Points on a hilly landscape, in no order, each with its height.
From any point a climber takes the steepest step (rise divided by distance) to one of its 2 nearest points. It stops when none of these is higher. Distance is the straight distance between rows; heights are no part of it.
q_293: 125,129,136,115,165,145,107,125,146,113,137,131,98,151,104,96,152,120,137,144,133,129,95,135,167,120,120,135,142  height 597
q_321: 116,115,98,148,140,164,146,144,135,105,115,154,71,97,152,87,108,93,88,66,86,81,83,119,173,106,95,161,147  height 236
q_267: 107,124,151,125,140,129,115,134,175,106,170,132,97,141,154,113,124,133,136,94,102,121,122,127,151,108,115,165,116  height 306
q_999: 121,112,116,100,131,124,108,137,148,176,109,130,117,158,134,100,139,147,114,122,153,153,121,160,133,123,112,129,166  height 360
q_276: 130,125,107,110,111,117,136,124,135,161,137,135,115,142,136,64,133,123,119,123,127,141,112,138,129,119,92,118,141  height 292
q_920: 149,126,92,131,105,106,144,107,106,133,107,132,179,139,101,99,164,106,120,179,136,160,133,133,115,157,128,93,133  height 686
q_311: 133,121,127,112,154,138,113,134,142,136,125,130,95,144,109,97,146,142,129,144,147,134,94,141,158,119,117,124,138  height 567
q_531: 112,135,114,138,124,151,106,140,148,158,116,132,87,139,147,109,119,111,97,98,120,114,133,171,137,118,115,146,173  height 314
q_374: 125,142,140,159,165,171,119,142,137,96,134,126,95,117,116,137,114,93,114,124,116,85,112,149,153,128,140,162,136  height 247
q_812: 128,109,108,135,135,171,133,160,142,143,95,121,58,92,145,122,106,153,98,117,125,99,104,137,153,132,143,145,115  height 198
q_232: 120,103,118,143,140,162,143,161,152,115,126,134,73,97,160,128,98,149,93,90,104,86,116,121,159,129,140,170,101  height 214
q_562: 133,145,106,142,80,123,155,106,128,139,146,125,131,103,137,78,123,96,128,136,94,130,120,113,114,127,91,120,107  height 558
q_107: 118,127,138,112,124,111,122,109,104,123,107,113,193,140,130,185,130,124,149,123,140,149,181,118,90,131,151,109,146  height 547
q_909: 124,145,144,139,126,133,132,117,135,93,169,123,129,121,124,123,131,97,150,140,111,120,114,105,140,122,114,137,105  height 654
q_96: 113,100,110,106,132,131,113,154,169,161,102,122,87,131,169,135,120,188,108,95,130,131,147,147,132,128,144,152,123  height 433
q_884: 128,147,119,141,119,142,144,120,130,94,159,128,112,111,132,103,124,78,136,135,100,110,104,103,145,122,108,145,107  height 688
q_332: 127,147,170,145,128,128,126,107,121,107,151,116,153,119,126,174,115,131,152,127,120,127,154,118,102,129,145,123,104  height 446
q_855: 141,117,101,110,124,128,142,125,129,157,125,136,99,136,126,57,137,127,119,139,137,141,92,134,142,120,99,116,131  height 280
q_919: 116,120,129,117,152,146,120,139,157,105,145,129,72,127,143,101,125,132,128,109,115,112,96,123,173,112,118,152,116  height 283
q_116: 121,142,138,165,142,165,126,144,140,112,143,130,107,116,133,138,103,94,105,111,110,88,126,154,141,129,129,160,143  height 256
q_991: 129,145,101,143,106,148,145,140,126,149,128,129,102,111,149,107,98,101,103,113,113,105,125,145,127,125,114,136,139  height 359
q_996: 132,168,118,162,128,135,124,106,121,102,140,123,147,129,96,108,157,70,126,168,104,124,137,141,133,147,127,119,141  height 656
q_89: 110,117,142,119,147,134,114,142,171,116,152,132,83,133,154,111,123,158,126,97,115,116,121,135,157,116,127,161,111  height 295
q_452: 155,119,108,144,103,94,141,104,102,116,110,142,198,136,90,107,177,115,123,183,132,160,130,119,121,162,132,92,127  height 705
q_684: 143,138,130,133,174,160,118,124,118,131,89,119,99,125,79,111,165,114,132,176,143,130,105,150,148,138,142,108,153  height 593
q_38: 127,121,117,111,112,114,145,124,138,127,163,133,117,135,135,75,139,121,140,128,118,136,97,102,146,113,94,126,113  height 241
q_126: 120,114,148,99,130,96,113,133,142,140,118,133,173,159,145,171,123,164,144,105,142,162,165,131,98,117,136,142,140  height 493
q_614: 138,149,119,137,120,133,149,129,92,120,120,116,135,107,123,164,112,120,135,150,140,120,141,117,110,145,156,109,103  height 524
q_548: 125,131,166,129,150,113,117,123,130,109,156,132,147,149,113,155,137,149,146,135,140,132,136,123,126,128,138,125,120  height 528
q_432: 128,132,121,110,92,125,141,135,125,154,124,115,139,122,160,142,100,153,138,119,132,141,146,123,102,124,130,130,114  height 131
q_479: 151,93,160,106,139,63,113,129,113,121,115,158,187,147,107,165,136,165,135,123,161,140,136,103,106,131,135,111,146  height 603
q_299: 135,134,145,150,109,98,113,98,105,109,129,133,212,137,93,150,172,123,147,163,114,149,149,115,110,145,132,92,139  height 506
q_524: 127,154,144,156,102,116,118,95,127,106,150,122,182,125,97,133,162,102,151,162,96,141,144,120,116,138,115,108,119  height 501
q_491: 153,130,121,156,97,99,138,94,105,99,125,137,195,122,91,119,172,118,142,178,118,157,128,103,121,145,125,92,108  height 726
q_381: 151,112,130,122,161,107,123,122,111,111,123,148,146,146,70,108,171,129,134,177,153,138,94,114,153,140,128,103,132  height 549
q_484: 112,129,130,114,120,128,121,142,148,151,126,116,128,141,157,149,106,149,127,105,134,136,156,151,113,127,135,148,139  height 85
q_608: 118,131,132,128,92,126,135,147,160,151,133,121,123,111,178,142,93,155,126,79,97,122,154,130,101,115,128,159,108  height 322
q_570: 140,147,113,140,118,125,143,119,91,122,118,118,152,116,113,148,134,116,136,167,135,132,144,122,108,149,148,100,114  height 539
q_387: 111,135,127,107,110,119,109,126,136,156,124,117,170,156,139,150,127,119,138,118,134,155,177,146,99,125,130,138,163  height 94
q_111: 143,122,137,130,165,105,127,114,77,109,111,137,164,135,86,160,177,133,128,162,152,128,135,115,120,147,165,75,133  height 569
q_447: 125,148,146,155,137,154,131,139,131,107,148,123,119,119,131,151,103,107,123,120,114,98,136,142,129,135,137,149,125  height 266
q_934: 110,111,118,140,126,142,148,153,159,110,150,136,80,95,171,106,99,123,108,59,76,90,107,111,161,114,117,167,108  height 215
q_128: 138,141,110,130,98,123,152,111,121,127,147,128,131,118,125,91,131,106,135,151,114,134,114,109,125,126,102,116,106  height 538
q_921: 139,116,133,118,167,146,130,136,121,118,112,128,90,120,104,118,142,148,137,159,156,130,88,123,161,124,142,118,113  height 449
q_129: 135,104,130,109,129,90,130,115,79,124,103,129,184,130,120,182,133,150,139,138,162,151,154,100,95,132,154,91,134  height 577
q_741: 142,160,98,148,126,135,148,122,96,118,115,119,135,110,104,124,144,92,127,175,130,124,135,131,120,152,149,108,116  height 554
q_930: 130,134,122,147,117,158,154,152,125,121,135,128,101,94,151,144,89,124,110,112,115,96,119,123,133,134,139,151,97  height 150
q_979: 139,148,128,141,171,175,113,127,129,121,98,119,78,119,88,107,146,96,126,163,130,111,101,155,153,129,140,130,156  height 563
q_398: 136,163,117,165,116,142,150,119,112,100,143,126,133,96,114,122,122,77,132,160,104,109,123,117,125,138,128,134,105  height 590
q_138: 126,110,108,84,111,106,123,145,138,169,108,127,148,152,152,131,121,158,129,117,154,161,140,140,109,119,120,131,149  height 428
q_493: 123,118,118,112,146,161,119,148,120,154,84,106,102,125,123,157,128,137,123,136,160,130,135,155,126,140,161,121,144  height 56
q_561: 136,119,97,102,94,111,142,124,118,162,114,127,160,142,136,106,122,128,126,147,146,160,144,133,102,134,111,112,139  height 631
q_159: 142,128,120,128,101,103,145,112,118,116,149,139,154,125,111,100,145,124,147,168,128,145,108,98,129,126,107,111,98  height 518
q_338: 128,128,110,114,140,144,134,123,136,93,151,130,81,130,140,84,131,82,142,127,112,121,77,93,165,118,102,140,117  height 264
q_670: 128,137,94,138,105,137,155,123,121,142,130,141,84,107,146,56,112,88,107,94,98,106,105,126,141,112,88,130,133  height 553
q_179: 118,136,113,137,96,136,142,140,139,148,140,130,98,112,161,103,98,118,106,92,102,108,127,139,127,117,110,145,131  height 346
q_413: 117,118,144,126,152,136,120,142,146,124,127,124,102,135,142,156,113,173,124,114,144,125,141,136,136,131,154,145,107  height 75
q_37: 114,128,114,119,96,141,132,144,128,151,113,109,135,118,169,170,89,126,124,99,129,127,169,137,98,131,142,148,129  height 443
q_13: 121,128,171,126,126,110,122,120,147,120,151,133,144,132,148,161,112,174,149,105,125,144,147,107,107,112,131,142,92  height 465
q_410: 120,144,132,140,124,145,134,132,111,126,118,104,143,121,136,179,108,110,129,124,132,116,169,145,104,146,158,131,130  height 414
q_995: 145,130,121,130,170,136,123,122,109,129,97,125,129,138,70,112,178,113,130,181,150,136,102,137,145,142,143,97,145  height 621
q_897: 122,139,174,141,118,114,112,101,126,117,147,123,177,128,124,176,122,143,159,126,119,142,155,114,93,122,131,121,111  height 461
q_198: 131,152,141,141,170,144,118,122,120,90,143,125,120,137,91,130,153,92,141,160,128,110,122,130,152,138,146,123,125  height 230
q_602: 145,111,133,113,102,82,137,119,116,136,129,141,188,139,111,131,134,150,143,150,141,153,126,104,104,131,111,108,126  height 479
q_658: 132,145,120,132,131,131,115,116,122,134,134,124,139,151,102,107,153,105,126,160,134,133,128,152,133,142,124,113,153  height 596
q_673: 109,98,113,107,129,137,114,155,158,155,91,111,98,136,167,162,112,177,112,95,146,135,163,149,126,135,159,153,125  height 448
q_268: 124,156,126,142,103,121,116,102,138,136,154,126,154,139,120,97,143,95,127,146,104,138,143,141,123,130,100,123,148  height 108
q_801: 121,117,104,108,104,119,133,147,151,171,123,131,96,127,168,89,118,157,114,90,118,132,129,142,132,109,114,135,133  height 208
q_823: 131,123,144,121,160,130,122,125,135,93,152,135,113,140,109,121,142,129,149,149,140,128,96,110,158,125,127,131,105  height 595
q_781: 130,144,100,144,121,149,138,121,124,139,123,139,80,118,135,68,118,82,101,116,111,104,109,145,144,123,97,133,149  height 545
q_174: 118,103,159,124,173,140,111,137,143,119,116,121,97,139,123,162,131,189,120,118,156,133,134,137,143,134,165,132,112  height 69
q_662: 142,105,157,111,145,78,113,130,121,125,125,153,172,160,102,145,147,162,133,136,161,141,121,116,123,132,128,116,142  height 574
q_465: 151,96,126,100,131,88,123,136,123,154,106,149,160,154,98,108,149,149,122,150,170,147,102,126,130,142,111,109,152  height 517
q_560: 111,102,120,144,144,159,135,155,164,105,138,138,78,103,163,113,99,128,94,72,87,84,108,123,165,121,123,178,117  height 221
q_578: 120,123,153,119,173,144,101,134,152,106,148,131,94,149,118,120,139,139,135,132,136,125,106,140,167,121,131,142,132  height 565
q_735: 125,140,131,136,110,137,147,141,133,125,147,120,113,110,148,136,99,134,129,118,118,117,128,118,124,124,129,143,98  height 143
q_364: 127,118,146,103,127,98,112,141,150,144,134,139,156,156,143,144,129,169,137,113,144,154,143,135,110,120,126,140,136  height 516
q_369: 130,126,96,118,123,128,143,106,133,121,150,138,93,129,130,45,139,85,127,128,107,128,92,108,152,118,87,125,127  height 258
q_969: 112,128,138,128,105,130,125,142,157,144,129,116,130,127,178,163,93,163,128,80,113,133,172,135,97,123,139,162,111  height 312
q_997: 117,131,131,115,93,130,129,127,134,147,116,108,158,124,162,178,93,136,145,103,126,143,177,124,84,121,137,143,124  height 458
q_21: 127,108,143,100,143,103,116,147,152,136,138,144,124,148,130,113,136,175,130,120,147,144,104,129,142,114,114,135,123  height 588
q_939: 133,106,141,110,175,122,121,133,97,131,91,125,135,134,102,170,151,158,126,144,174,135,129,128,127,137,166,92,139  height 628
q_418: 120,122,166,122,134,104,114,104,107,117,122,119,189,144,125,200,127,143,150,113,139,152,181,112,86,125,153,113,135  height 566
q_94: 119,110,148,119,174,146,114,138,119,128,97,113,102,130,122,173,136,175,123,122,165,131,136,142,132,138,177,117,127  height 63
q_952: 156,101,138,115,147,88,118,133,117,130,116,153,165,155,78,111,167,135,127,165,161,139,99,123,143,148,120,101,149  height 529
q_795: 122,145,159,148,136,138,129,128,117,110,140,114,136,121,130,177,110,128,134,125,128,115,158,131,112,139,155,130,109  height 431
q_351: 126,118,150,115,108,101,132,118,151,117,170,138,149,132,131,114,134,143,159,123,117,141,106,91,124,104,96,133,97  height 427
q_296: 122,103,109,134,128,158,137,161,154,141,111,124,72,98,167,123,96,166,93,94,112,97,125,132,150,131,144,159,104  height 206
q_886: 139,121,123,116,150,129,138,135,112,122,125,132,104,124,113,128,129,156,134,153,158,130,101,114,144,127,142,113,99  height 464
q_312: 138,112,161,107,135,81,112,137,141,132,140,150,172,161,118,141,141,164,144,127,145,147,128,121,119,120,119,130,137  height 546
q_727: 130,127,116,111,138,127,117,132,125,153,116,123,130,149,112,118,144,130,127,150,151,145,123,152,129,137,128,113,150  height 564
q_583: 113,133,119,113,109,129,113,136,136,156,116,114,141,149,152,152,114,122,129,108,133,139,168,157,104,129,131,143,158  height 90
q_82: 115,116,120,106,123,121,136,143,157,128,155,132,83,127,160,82,120,143,130,88,103,123,103,112,156,107,106,147,107  height 226
q_539: 120,150,124,137,89,130,133,122,132,148,143,118,139,120,143,121,113,110,130,126,110,126,144,137,106,125,106,133,133  height 120
q_869: 116,127,132,128,130,142,120,151,149,135,125,119,107,131,157,152,107,153,115,102,130,120,151,147,127,133,149,155,121  height 80
q_184: 136,125,93,118,131,142,144,116,128,139,125,137,79,124,128,43,135,99,119,129,120,124,88,127,155,120,96,120,136  height 268
q_314: 124,163,147,150,148,133,123,114,106,101,143,115,159,137,101,153,157,97,137,158,119,118,154,139,123,146,151,108,139  height 613
q_967: 125,112,130,112,107,99,121,99,102,128,94,115,222,133,117,174,142,121,151,139,132,164,175,107,90,135,135,101,148  height 531
q_961: 124,125,99,132,143,159,136,131,133,103,121,141,62,107,142,75,116,79,106,88,98,93,81,121,172,111,96,152,145  height 245
q_926: 131,124,106,132,132,169,136,152,130,147,99,118,67,103,137,114,108,126,101,124,131,106,105,148,144,127,135,136,130  height 191
q_34: 119,149,165,142,152,128,114,115,113,110,143,113,160,144,110,172,142,116,141,134,128,123,166,138,113,140,155,114,138  height 587
q_890: 120,137,168,153,128,147,131,132,134,114,143,117,135,118,142,175,93,135,129,104,116,112,157,131,107,134,148,155,106  height 412
q_518: 114,143,133,131,91,113,125,122,159,151,161,131,124,127,158,91,120,119,130,88,89,129,133,134,119,100,84,142,136  height 316
q_35: 106,139,138,136,110,124,124,133,164,128,161,133,100,122,161,99,111,114,120,77,86,111,127,133,137,104,98,159,132  height 330
q_816: 114,130,125,122,92,126,137,143,153,150,145,126,108,111,176,113,103,146,119,78,97,120,138,133,119,108,114,150,115  height 333
q_580: 136,134,148,140,159,106,127,114,98,102,137,132,160,139,89,148,162,128,142,165,138,132,131,116,129,138,152,96,127  height 550
q_643: 127,100,142,106,147,100,123,146,142,126,131,144,118,142,134,134,127,202,128,121,156,144,114,116,139,121,136,134,103  height 552
q_593: 119,139,115,136,121,156,133,144,114,139,106,107,127,123,139,168,104,102,116,122,138,112,160,160,112,147,154,137,144  height 404
q_960: 119,126,109,109,124,124,112,122,141,174,115,132,127,160,129,87,141,120,110,128,144,150,131,162,123,129,106,125,175  height 345
q_201: 134,123,140,135,100,96,114,96,110,126,110,122,221,135,105,165,153,128,147,149,118,157,164,112,94,139,129,94,143  height 520
q_725: 140,98,154,98,133,76,118,126,117,126,110,145,190,147,127,178,121,169,140,112,156,155,150,103,95,126,138,120,142  height 576
q_257: 151,97,164,126,115,60,106,108,108,115,112,152,222,141,93,169,150,147,145,133,132,144,145,93,97,135,129,104,150  height 557
q_900: 142,129,97,144,135,177,144,149,127,140,83,134,58,88,126,94,110,107,97,125,120,99,86,143,156,122,121,144,141  height 182
q_91: 130,126,94,142,117,155,156,150,122,132,121,137,79,95,152,90,95,105,91,95,105,87,97,129,151,115,114,148,125  height 167
q_313: 119,105,132,110,161,152,119,140,114,141,79,107,110,127,123,181,133,149,127,127,171,135,147,145,126,142,179,112,140  height 59
q_513: 123,115,114,108,135,145,110,137,150,170,93,123,79,139,130,92,137,146,113,122,144,144,110,160,143,118,119,123,161  height 378
q_739: 124,121,101,128,141,153,140,131,136,86,143,129,71,112,152,88,120,75,122,100,97,101,74,95,166,120,104,154,123  height 254
q_674: 126,112,149,113,153,120,125,129,144,95,166,140,111,146,127,120,132,149,151,126,136,134,98,99,157,115,124,139,98  height 626
q_944: 124,104,123,99,140,121,117,151,156,156,117,133,94,141,141,108,134,182,120,118,147,142,108,143,146,116,123,134,125  height 551
q_680: 106,105,107,157,142,158,135,149,153,101,127,150,76,103,160,103,102,109,81,61,83,79,97,131,170,104,107,169,142  height 229
q_326: 115,128,98,107,115,141,125,129,111,155,96,101,147,139,129,150,129,96,128,135,153,139,168,160,112,145,143,120,163  height 49
q_536: 134,144,149,142,142,113,120,110,121,94,159,135,159,140,92,132,161,113,147,164,123,131,126,116,138,137,127,112,122  height 530
q_853: 114,137,104,124,119,141,110,128,139,172,112,128,97,147,143,91,127,109,102,112,132,134,133,171,132,121,105,131,178  height 328
q_601: 132,159,120,147,147,144,112,110,121,115,134,124,128,143,89,97,163,80,124,169,118,123,131,152,148,145,128,117,155  height 627
q_203: 126,136,144,134,162,152,122,138,121,116,127,117,100,131,113,146,124,135,130,138,141,113,125,143,144,137,153,127,122  height 42
q_391: 104,132,141,136,136,138,116,140,171,106,164,135,88,131,160,111,113,117,121,78,91,104,123,135,157,110,115,173,132  height 317
q_54: 113,150,159,158,120,145,122,134,154,120,158,122,129,118,145,147,106,107,125,100,97,105,147,141,119,122,123,162,128  height 277
q_846: 115,141,100,127,109,147,120,121,121,158,108,110,134,140,135,130,123,87,115,132,135,132,163,162,112,142,127,127,169  height 45
q_345: 132,131,127,119,94,122,149,134,122,143,141,122,130,113,157,131,99,158,138,120,124,131,130,105,110,117,125,129,89  height 136
q_972: 149,125,116,129,156,114,127,120,96,126,94,134,164,140,71,118,189,116,125,184,151,144,119,134,134,157,150,82,147  height 598
q_100: 135,126,153,128,127,101,137,107,120,98,164,138,152,127,114,135,135,141,161,148,133,138,110,85,129,118,118,118,93  height 407
q_552: 121,120,150,112,135,113,122,139,151,119,160,136,124,143,135,121,130,159,141,118,133,136,116,120,142,112,120,142,109  height 589
q_637: 147,126,116,137,143,102,135,114,83,111,100,137,177,133,80,142,189,121,124,177,143,139,134,118,124,158,158,75,135  height 583
q_550: 136,125,163,138,140,109,136,108,104,93,158,140,149,122,111,165,129,155,152,141,142,133,128,94,117,122,144,112,93  height 415
q_702: 127,152,151,160,95,121,113,89,123,121,137,112,190,115,107,156,142,114,156,153,100,138,150,113,98,132,117,111,112  height 489
q_43: 119,109,112,122,132,157,105,146,164,167,87,120,55,123,142,98,130,156,104,108,132,125,114,160,150,117,122,139,153  height 397
q_871: 138,124,169,144,122,84,109,94,111,104,142,139,207,137,90,163,163,140,154,150,120,141,145,103,107,133,126,100,129  height 494
q_686: 143,116,134,129,109,90,135,101,89,120,120,133,191,121,116,172,129,154,150,147,140,150,147,89,93,130,137,92,115  height 555
q_476: 131,130,165,143,111,105,117,87,118,116,142,128,186,112,114,167,129,145,164,140,118,141,140,94,91,118,123,108,97  height 478
q_342: 136,142,146,143,125,105,117,102,118,107,148,131,185,144,91,131,167,113,143,164,118,142,141,125,125,141,124,106,136  height 515
q_974: 120,142,128,119,108,111,110,113,136,152,134,120,182,159,124,139,138,113,137,134,124,155,166,147,101,133,116,124,162  height 98
q_655: 128,139,103,130,95,127,154,121,127,142,149,130,107,112,145,69,115,98,120,119,102,123,112,123,129,119,92,126,121  height 584
q_575: 139,124,117,117,144,144,140,141,104,132,107,124,90,108,124,145,116,160,128,148,161,127,115,121,136,135,160,112,95  height 483
q_573: 128,165,136,163,110,136,133,107,122,103,149,117,150,107,111,138,129,82,140,157,98,114,135,124,117,138,121,129,115  height 610
q_63: 118,125,102,144,111,164,135,153,126,153,101,117,110,116,152,157,94,104,96,105,130,105,149,163,116,136,143,150,157  height 389
q_356: 129,120,119,119,123,137,137,147,114,140,114,115,113,118,150,163,103,158,125,121,150,126,144,128,120,139,159,128,104  height 482
q_104: 158,98,168,125,133,59,111,115,106,106,128,158,200,144,89,162,155,155,135,135,145,135,131,93,108,138,129,105,143  height 575
q_799: 133,131,170,133,142,100,111,111,122,106,157,139,183,151,104,157,152,144,154,141,133,140,141,115,115,127,132,115,129  height 504
q_810: 125,117,123,110,140,134,120,144,144,142,130,130,87,135,135,93,129,151,125,124,137,131,102,136,155,114,118,135,126  height 536
q_915: 134,126,120,113,137,131,139,136,99,135,113,123,126,123,127,158,119,154,132,142,161,138,132,123,119,141,155,107,111  height 502
q_85: 137,126,90,149,136,171,154,144,122,126,104,145,65,85,136,87,107,96,91,105,110,89,79,131,157,114,114,150,132  height 174
q_244: 128,167,139,163,135,135,129,111,115,88,147,117,151,119,97,139,155,83,142,162,108,116,140,127,129,146,145,117,123  height 632
q_692: 135,121,127,110,111,97,127,123,114,139,120,129,179,142,129,154,126,150,146,139,148,153,145,118,99,131,128,111,133  height 462
q_163: 123,122,129,110,113,115,142,133,150,122,166,130,108,128,152,90,126,131,141,108,108,132,99,99,147,106,103,137,101  height 234
q_404: 125,144,96,162,127,152,143,123,117,121,117,151,86,111,133,68,113,58,90,100,99,90,100,137,151,116,87,146,158  height 580
q_31: 135,102,115,86,113,95,131,138,120,157,107,132,166,150,133,139,123,158,133,131,166,156,135,124,107,127,126,119,141  height 444
q_197: 146,120,122,116,107,96,140,122,124,136,142,145,160,139,116,105,139,142,137,155,140,146,106,110,124,128,105,110,114  height 500
q_592: 142,122,140,124,165,119,124,120,117,95,140,137,126,143,89,122,161,127,148,166,150,130,93,107,157,128,136,113,117  height 571
q_271: 132,111,161,115,131,98,130,123,132,120,141,143,148,131,146,163,110,196,141,109,143,152,143,100,111,116,144,133,93  height 490
q_281: 122,136,118,118,103,116,130,126,145,154,153,132,111,139,150,77,126,126,124,102,108,132,124,138,127,107,93,132,138  height 304
q_23: 120,155,128,149,103,132,124,115,142,133,152,128,128,127,136,96,121,86,126,125,101,118,135,142,121,124,101,135,144  height 114
q_362: 126,155,138,149,167,160,116,130,123,96,135,121,104,126,101,131,135,86,129,147,122,101,119,151,151,134,140,138,145  height 237
q_20: 144,167,96,164,123,140,150,115,107,104,123,124,133,101,103,107,140,70,123,175,109,115,123,124,124,148,138,125,115  height 572
q_932: 121,123,121,117,138,152,122,145,132,150,104,115,93,129,135,135,119,148,120,130,150,127,124,152,136,133,148,126,135  height 51
q_344: 110,135,145,154,126,148,116,147,163,125,145,127,110,126,159,150,101,124,103,88,100,98,149,160,125,124,128,173,140  height 289
q_442: 133,131,145,130,178,142,121,131,109,117,117,121,108,134,99,147,146,142,134,149,150,122,118,138,141,136,163,108,123  height 38
q_123: 135,140,112,145,152,174,121,132,134,133,101,124,74,116,109,103,127,97,112,141,126,105,104,158,152,128,125,134,157  height 532
q_761: 127,127,121,115,147,145,129,130,143,104,147,132,81,129,128,98,132,115,137,133,129,114,87,112,169,120,117,141,111  height 273
q_994: 124,140,120,123,81,126,136,127,133,159,130,113,147,118,160,134,98,127,135,113,114,135,152,127,93,119,111,132,126  height 126
q_234: 133,143,99,129,115,140,133,129,119,151,117,122,112,131,129,100,125,106,115,141,136,130,127,149,124,136,118,121,141  height 570
q_384: 121,138,174,133,157,124,114,122,128,113,145,121,147,151,126,174,132,148,140,111,138,133,162,138,114,133,156,127,129  height 559
q_888: 132,148,112,141,137,153,126,128,124,138,118,124,97,127,118,109,122,97,114,142,129,109,122,156,138,133,126,129,150  height 540
q_876: 128,129,136,114,99,106,129,117,119,144,121,117,179,126,141,165,110,151,156,129,131,153,157,110,86,120,124,117,118  height 459
q_821: 141,116,128,114,161,126,124,130,99,137,90,123,136,135,88,149,162,138,132,162,168,137,117,135,131,143,156,89,145  height 655
q_29: 139,127,92,120,93,109,142,108,110,149,109,120,181,137,121,108,142,110,125,165,136,164,153,131,106,153,118,102,139  height 662
q_436: 126,126,97,145,100,148,168,154,125,140,134,138,93,85,158,105,91,111,98,81,92,93,106,118,141,119,110,150,115  height 162
q_555: 124,125,134,129,153,160,115,151,144,130,112,118,79,122,129,131,124,150,121,126,139,114,117,150,149,129,150,137,122  height 47
q_617: 130,105,154,116,150,111,126,134,136,114,141,140,115,128,139,154,119,202,130,110,154,141,130,110,133,125,149,136,89  height 522
q_622: 139,150,134,147,104,125,150,115,100,113,140,122,145,98,124,153,115,125,145,153,124,125,136,100,107,133,137,116,83  height 507
q_950: 130,128,110,117,106,112,140,105,140,127,163,134,122,135,129,54,144,93,136,129,104,143,99,103,142,112,82,121,125  height 249
q_73: 132,137,165,144,145,116,129,104,100,97,145,127,156,121,112,176,132,146,144,138,136,129,151,109,108,134,155,103,103  height 429
q_84: 135,118,136,122,168,165,126,142,131,104,117,121,66,110,111,124,130,145,132,143,143,115,92,122,169,124,147,133,103  height 432
q_475: 128,148,104,152,125,155,149,122,125,93,148,134,103,106,130,93,120,52,119,129,94,99,96,105,146,124,104,153,128  height 653
q_802: 127,126,161,117,110,104,127,122,149,126,162,134,151,126,140,134,124,160,156,113,114,143,125,100,111,102,109,139,93  height 442
q_93: 113,110,111,122,131,143,111,154,166,161,105,118,74,129,158,113,120,167,105,98,129,121,129,159,139,121,133,151,137  height 413
q_120: 120,117,100,104,131,149,126,138,109,158,83,102,122,131,124,154,132,115,126,135,166,143,151,152,120,145,154,115,155  height 52
q_254: 127,144,122,133,101,115,114,108,131,146,137,126,177,151,114,109,153,103,129,153,118,154,154,149,113,141,105,116,165  height 103
q_893: 135,137,109,148,97,154,170,155,119,136,133,130,112,87,157,132,87,111,104,108,103,94,115,119,124,128,124,149,107  height 155
q_40: 136,138,147,143,99,114,135,96,105,116,140,122,171,97,121,162,121,139,158,146,119,137,136,90,95,123,128,108,83  height 492
q_651: 137,107,173,116,138,82,111,103,115,120,125,139,198,145,126,194,126,163,152,110,140,157,161,100,85,119,143,116,136  height 594
q_546: 136,132,90,117,98,124,148,125,112,162,121,123,135,129,134,98,120,120,122,150,139,145,130,131,112,138,113,113,131  height 602
q_388: 119,121,136,103,105,106,119,126,137,147,114,120,173,143,154,172,108,155,148,110,136,161,168,121,89,116,133,137,128  height 475
q_993: 127,139,96,145,110,159,139,144,119,157,103,124,105,113,142,131,102,92,96,119,126,106,132,160,117,137,129,138,156  height 375
q_534: 138,108,140,108,154,101,124,123,90,123,107,132,161,140,108,176,143,155,132,139,170,140,138,116,110,137,160,93,135  height 601
q_230: 111,136,128,144,126,149,112,149,152,140,134,128,102,132,153,130,106,117,104,97,111,102,141,165,132,125,131,156,155  height 300
q_416: 118,105,112,105,131,143,127,149,126,148,90,112,111,123,154,169,107,169,121,111,159,136,152,137,124,137,162,132,115  height 466
q_428: 135,108,111,99,132,115,127,137,121,163,97,128,143,150,110,115,145,139,121,149,167,154,117,143,124,137,122,107,155  height 542
q_977: 117,120,105,117,116,130,137,150,149,150,132,133,73,121,163,76,116,145,111,87,106,111,112,136,154,111,114,138,121  height 217
q_616: 119,144,165,145,135,134,123,120,142,96,171,122,129,127,123,147,121,123,146,123,113,119,132,117,128,122,128,143,99  height 620
q_169: 131,148,88,157,138,158,146,119,116,94,124,147,95,106,128,78,124,42,106,124,96,95,90,118,152,123,94,150,145  height 619

Call two points neighbours if one is among the 2 nearest of the other. Go from one point of each pair to the other, from neighbour to neighbour, staying as high as possible. Name the lowest point that can't be avoided.
q_293, q_884 -> q_692
q_995, q_244 -> q_871
q_674, q_996 -> q_465
q_655, q_884 -> q_781
q_479, q_491 -> q_299
q_491, q_995 -> q_123
q_479, q_651 -> q_725

Two climbers start at each pair of points below. Name the first point that both come to, or write -.
q_374, q_991 -> -
q_332, q_735 -> -
q_977, q_934 -> q_35
q_321, q_179 -> -

Where does a climber stop that starts at each point below?
q_680 -> q_35
q_413 -> q_560
q_362 -> q_915
q_432 -> q_560
q_608 -> q_244
q_550 -> q_244
q_890 -> q_244
